Points on a hilly landscape, in no order, each with its height.
A ball rolls from a point to the lowest of its 2 nearest points, and stops where none of them is lower. Distance is the straight distance between rows; heights are no part of it.
q_859 height 487: [ 96 114 136 126 145 156 144  83  78 137 151 132 182 144 195 184 132 164
 153 126 164]
q_603 height 401: [133 133 138  33 141 129 144 174 174 130 111 117  96 138 124 131 111 117
 106 136 114]
q_84 height 780: [108 114 151 183 115 158 105 116  79 182 162 144 152 153 148 150 149 169
  88 113 144]
q_922 height 206: [137 148  82 147  88 135 110 126 113  89 114 145 153  83 133 117 111 144
 137 136  90]
q_476 height 532: [ 90 135 144 252 125 125 102 133  81 143 132 143 145 103  74  85 133  71
 117 146  90]
q_274 height 418: [ 98 110 137  97 176 138 157  87 107 145 160 132 153 162 172 189 152 147
 142 102 166]
q_175 height 656: [146  75 191 103 160 154 160 115 151 192 135 111 116 164 116 152 117  78
 115 103 119]
q_542 height 262: [148 161  87 128 120 107 119 157 127  98 133 143 117 123 129 100 130 175
 102 119 132]
q_754 height 558: [128  91 121  66 153 140 143 128 136 132 140 155 151 115 195 123 150 168
 158 109 146]
q_525 height 742: [113 117 173 213 116 143 108 109  71 191 152 128 149 167 115 146 142 127
  90 113 139]
q_192 height 696: [126 124 131 111 152 120 165 102 127 146 130 122 148 180 111 169 129 116
 123 104 165]
q_458 height 521: [108 150 139  75 168 102 168 152 193 124 119  98  83 168  95 167  98 116
 124 109 160]
q_103 height 346: [165  88 149 104 110 164 139 135 103 185 119 159 152 124 153 113 150 142
 151 139 105]
q_711 height 198: [121 106 162 112 166 128 178 116 133 197 148 148 120 181 121 156 159 135
 123  69 158]
q_273 height 373: [138  82 162  55 152 149 172 157 191 165 120 115 107 130 130 141 104 118
 148 118 127]
q_988 height 254: [ 73 148  99 208  93 134 101  97  67  96 140 117 178 118 127 145 122 152
 113 138 134]
q_145 height 483: [133 154 148 115 172 102 154 160 178 147 128 113  88 170  75 144 101  99
 112 116 159]
q_952 height 719: [128 146 118 109 156 101 167 112 145 106 108 108 133 165 113 159 114 124
 143 122 164]
q_29 height 102: [137 104 120  56 121 137 149 114 134 102 115 107 142 129 156 149 126 132
 150 150 123]
q_533 height 349: [ 90 114 132  64 189 124 164  99 120 124 158 141 142 153 197 163 163 164
 161  94 162]
q_151 height 176: [127  91 120 156  70 159  95 117  87 125 126 108 174  85 131 123 114 101
 125 177 100]
q_463 height 441: [142 100 179 137 131 124 121 136 146 169 104 107 112 152  83 107 127  76
  99 134 114]
q_422 height 283: [110 131 118  61 168 114 160 104 145  93 125 120 119 148 180 153 140 167
 151 110 150]
q_930 height 89: [152 136  88 103  86 127 117 116 129  65 108 102 139  79 160 128  93 129
 163 167 108]
q_370 height 591: [119 122 121 112 120 161 117 108  90 137 142 167 152 131 184 146 166 179
 140 122 126]
q_189 height 266: [ 99 160  75 187  84 132  96 131  94  75 125 141 145  69 118  99 112 127
 132 137  71]
q_695 height 592: [140 132 116 178 137 133 118 120 134  97 136 119 139 128 113 132 101 106
 145 152 128]
q_235 height 445: [135  90 141  96 120 130 130 130 133 149 115 108 149 144 113 125 128 118
  92 130 130]
q_786 height 524: [147 117 117  48 157 132 145 156 150 136 124 172 123 108 183 111 139 156
 169 122 125]
q_976 height 467: [137 125 164 188 130 107 113 136 140 157 115 122 115 138  69  94 132  83
 107 127 132]
q_265 height 194: [142 156  98  83 106 114 121 114 151  77  98 131 113  98 166 126 125 190
 160 117 141]
q_975 height 334: [ 93 138 124 202 108 145 117 100  67 142 152 131 177 140 126 163 115 143
 117 129 143]
q_995 height 145: [135 141 109  59 126 115 138 100 112  65  98  95 135 122 181 146 118 149
 161 159 120]
q_848 height 607: [116 175 106 128 100  91 107 139 151  64  93 112 126 100  96 114 116 123
 136 153 142]
q_395 height 504: [122 141 113 111 167 121 149 126 139 126 157 153  94 157 160 134 168 185
 140  96 167]
q_714 height 530: [163 137 137 130 149 149 129 138 145 144 125 159 103 143 124 120 133 125
 143 135 109]
q_550 height 417: [115 154  98 163 139 109 151 106 101 123 162 123 102 173 135 151 165 184
 116  85 189]
q_19 height 534: [141 155 137 151 168 101 153 129 148 155 161 120  91 182  75 148 131  96
 103  99 169]
q_18 height 590: [139 158 117 160 109 125  93 153 148 107 110 135 109  94  89  95 107 102
 135 160 104]
q_948 height 333: [157 152 100  92 110 119 123 158 141 102 113 138 126 112 132 103 105 144
 124 143 121]
q_646 height 415: [112 155  83 146  96 104  80 149 124  60 120 119 146  54 115  95 109  84
 125 175  91]
q_709 height 495: [149 119 144 189 110 139 106 126 142 153 114 138 124 126  95 101 129 127
 119 119 121]
q_824 height 559: [114 104 132 230  92 155 104 122  89 151 126 140 167 101 105 109 108 123
 128 137  98]
q_407 height 318: [ 98 112 131  15 174 123 171 125 165 102 125 117 116 130 194 151 135 157
 156 115 132]
q_314 height 661: [139 108 149 150 131 141 153 105 106 169 131 135 167 163 107 157 132 113
 125 122 148]
q_115 height 357: [114 130 129  18 158 135 167 157 179 121 119 126  95 141 153 154 121 141
 145 119 124]
q_112 height 416: [145  88 154 120  97 129 107 141 120 147 105 106 139 127 101 102 125  82
  98 155 105]
q_107 height 470: [119 165 114 132 133  84 125 153 154 103 125 105  93 156  75 119 133 128
 101 127 169]
q_44 height 370: [164 142 100  69  90 123 103 164 142 106 112 124 125  88 143 112 104 112
 120 160  95]
q_857 height 748: [114 187  94 130 127  77 124 122 120  52 113 102 101 142 126 124 127 169
 118 132 154]
q_411 height 454: [ 88 127 129  61 188 104 200 131 187 128 140 105  99 167 144 172 123 154
 129  76 164]
q_875 height 382: [107  82 160  65 197 143 179 133 187 172 154 149 109 148 153 152 146 126
 159  76 147]
q_621 height 321: [105 186  70 194  96 108  99 147 110  81 134 143 119  92  95  89 133 139
 112 125  97]
q_363 height 393: [156 118 125  88  75 128  98 158 131 126  99 120 129  91 109 103 120  82
 114 171  90]
q_183 height 486: [144 154 130 101 173 132 138 157 172 133 138 144  79 152 130 138 126 147
 133 125 140]
q_946 height 632: [151 102 154 115 164 136 154 133 158 148 146 111 111 162 117 150 107  85
 121 122 133]
q_329 height 581: [173  86 169 153 117 167 128 118 127 174 116 122 120 128 113 118 126  82
 150 145  98]
q_216 height 589: [136 103 140 187 100 168 119 112  95 163 132 146 160 111 133 120 119 137
 137 136 106]
q_188 height 528: [121 131 115 220  95 133 101 128 115 132 132 144 140 113  84  98 127 131
 113 121 110]
q_801 height 323: [142  64 174  67 168 150 177 141 174 196 126 143 115 135 147 127 136 120
 161 102 126]
q_785 height 527: [111 134 112 160 101 160 123 109  71 139 147 166 168 118 164 144 139 185
 133 124 119]
q_860 height 392: [141 180  95  90  85  99  76 162 145  68 102 117 109  71 136 109  98 105
 126 163 100]
q_551 height 427: [117 145  80 159  66 131  76 151  99  80 129 130 151  33 119  93 115  69
 133 167  49]
q_588 height 289: [159 125 104 130  84 142 112 139 110 139 110 165 153  94 143 101 128 155
 129 122  97]
q_581 height 439: [130 152 132  91 140 111 123 170 170 117 117 112  95 150  93 121 105 114
 101 142 140]
q_40 height 647: [110 138 112  73 133 122 134  85  93  85 124 135 142 120 210 148 157 199
 156 125 132]
q_168 height 404: [135 157 102 120  79 113  57 145 138  82 117 125 121  65 122 101 120  98
 104 152  87]
q_606 height 588: [131 117 101  64 124 124 126 124 129 120 130 160 147  96 197 115 153 195
 137  89 133]
q_339 height 115: [125  97 115 132  74 167 102  95  90 115 125 117 173  92 160 151 123 143
 140 154 118]
q_595 height 449: [189 116 133  59 100 153 114 160 142 156 113 151 107  77 165 104 124 118
 141 135  79]
q_117 height 627: [136  92 158 166 119 169 133 106  85 182 138 135 170 148 137 154 117 113
 134 141 129]
q_475 height 409: [121 154 110 193 143 116 137 123  97 131 165 128 120 168 100 133 143 131
  92 114 156]
q_762 height 440: [ 85 151 106 194 115 151 129 105  49 133 157 150 168 141 161 159 136 190
 128 119 138]
q_357 height 618: [138 104 171 220 120 145 119 103  95 176 128 123 151 132  91 121 111  63
 130 137 117]
q_502 height 466: [105 149 128 222 142 107 117 113  90 146 169 123 138 159  82 134 136  90
  88 123 155]
q_452 height 683: [140  94 194 147 154 135 147 104 120 204 145 119 129 177 111 146 129  86
 106  89 136]
q_128 height 461: [131 121 170 183 108 120  70 143 129 142 109 126 112  92  86  60 143  65
 101 156  87]
q_194 height 481: [110 168  96 183 137  91 145  84  88  84 146  98 124 166 128 157 140 166
 128 102 181]
q_552 height 505: [ 88 139 142 221 130 100  90 139 111 128 130 132 132  93  65  79 154  52
 105 162 110]
q_174 height 494: [110 136 125  94 163 105 177 122 167 132 141 115  96 176 116 161 145 155
 121  73 182]
q_520 height 359: [151 118 179 101 176 132 150 161 184 177 126 131  69 159 108 112 120 121
 111  98 126]
q_492 height 599: [121 168 115 159 110  89  98 160 156  91 103 122 118  93  66 100 119  85
 141 170 140]
q_864 height 208: [110 115 112 158  97 133  92 123  95  93 127  98 171  90 111 122 118  73
 128 187 105]
q_190 height 419: [ 87  97 145  43 195 127 191 142 207 142 152 124  98 142 154 162 124 140
 143  80 147]
q_217 height 135: [136 151  85 124 104 116 127 110 115  65 107 121 145  87 170 121 103 173
 164 134 118]
q_501 height 232: [149  71 166 105 149 157 160 125 132 192 128 147 144 141 147 135 137 117
 157 129 130]
q_737 height 576: [162 131 115 149 110 146 119 136 131 114 114 131 129 103 110 115 106  99
 160 166 102]
q_467 height 733: [122 156 113  73 142  91 155 136 157  81  97 102 110 147 132 140 104 160
 133 127 160]
q_226 height 496: [126 137 112 123 133  97 142 136 160 121 127 114  99 163  98 129 141 159
 102  94 174]
q_847 height 611: [145 125 135 145 160 128 124 121 154 118 148 112 121 152 112 136 106 106
 116 134 142]
q_28 height 420: [167 151 160 104 107 129  97 177 166 153  97 143  74 112 111  85 123 109
 112 136  90]
q_480 height 601: [148  94 155 197 110 154 111 118 108 154 122 116 144 108  99 106 107  67
 152 163  95]
q_186 height 709: [129 111 174 185 139 124 126 106 109 188 148 121 125 175  98 138 141  95
  86  96 149]
q_489 height 342: [123 108 140 132 144 130 154 116 117 173 149 151 132 170 126 145 165 169
 115  85 168]
q_540 height 628: [122 123 108  96 108 156 122 100  81 107 132 150 172 102 206 150 139 177
 153 136 113]
q_570 height 560: [169 108 140 127 128 161 125 126 140 138 123 136 121 127 129 133 120  99
 162 159 106]
q_574 height 756: [103 151 101 139 117  97 114  96 106  60 114  93 147 131 128 132 123 141
 119 149 140]
q_22 height 339: [124 163  92 177 128 108 116 135 112  94 143 132 116 141 106 113 139 152
 101 126 143]
q_269 height 316: [114 126 114 151 134 128 136  95 104 134 151 135 143 159 140 152 150 176
 117 103 164]
q_840 height 369: [ 98 178  76 184 105 107 111 117  89  68 138 126 129 111 119 111 135 162
 118 127 118]
q_179 height 241: [ 77 120 123 210 104 133  81 121  93 107 140 120 168  81  98 111 130  69
 115 173  98]
q_812 height 413: [176  92 122  74  97 161 136 139 119 160 124 153 134  89 169 112 140 129
 167 149  86]
q_399 height 390: [154 136 171  96 137 132 117 178 188 168 114 137  60 132 109  99 117 130
 110 112 119]
q_201 height 312: [141 113 168 108 170 125 174 141 163 189 137 134  90 178 101 129 143 122
 109  76 143]
q_233 height 43: [150  95 104  92  92 149 124 104 115 102 123 101 153  99 162 144 111 125
 162 166 114]
q_378 height 443: [153 133 175 134 107 127  77 156 143 152  96 121  84 110  94  76 131  79
 105 147  79]
q_802 height 485: [172 126 124  37 123 147 135 178 165 141 107 154 104  99 164 114 119 133
 155 142 112]
q_537 height 484: [110 145 140 216 121 102  77 153 131 126 127 131 110 100  73  70 153  93
  95 137 108]
q_672 height 741: [120 178 114  93 138  75 155 101 126  53  88  88 108 143 150 131 116 164
 142 130 152]
q_514 height 278: [ 79 128 120 213 113 130  90 103  85  95 151 106 175 107 109 137 120 100
 108 155 130]
q_371 height 444: [114 113 130  91 190 123 168 125 163 158 159 156 108 152 160 143 168 162
 158  73 176]
q_309 height 220: [121 132 115 116 143 128 136  89 121  95 136 121 135 146 158 154 138 172
 136 118 153]
q_843 height 435: [139 112 134  61 132 127 147 149 154 140 109 133 119 144 124 123 130 139
 103 122 123]

For each start below, name the point where the ball stops.
q_552 -> q_711
q_672 -> q_112
q_357 -> q_112

Call two points neighbours if one is among the 2 nearest of the other. Go from one point of each pair to the other, from neighbour to neighbour, staying as low as possible. Name the highest point that can't be avoided.
q_922 and q_711 -> q_235
q_309 and q_711 -> q_489
q_988 and q_233 -> q_514
q_542 and q_922 -> q_948
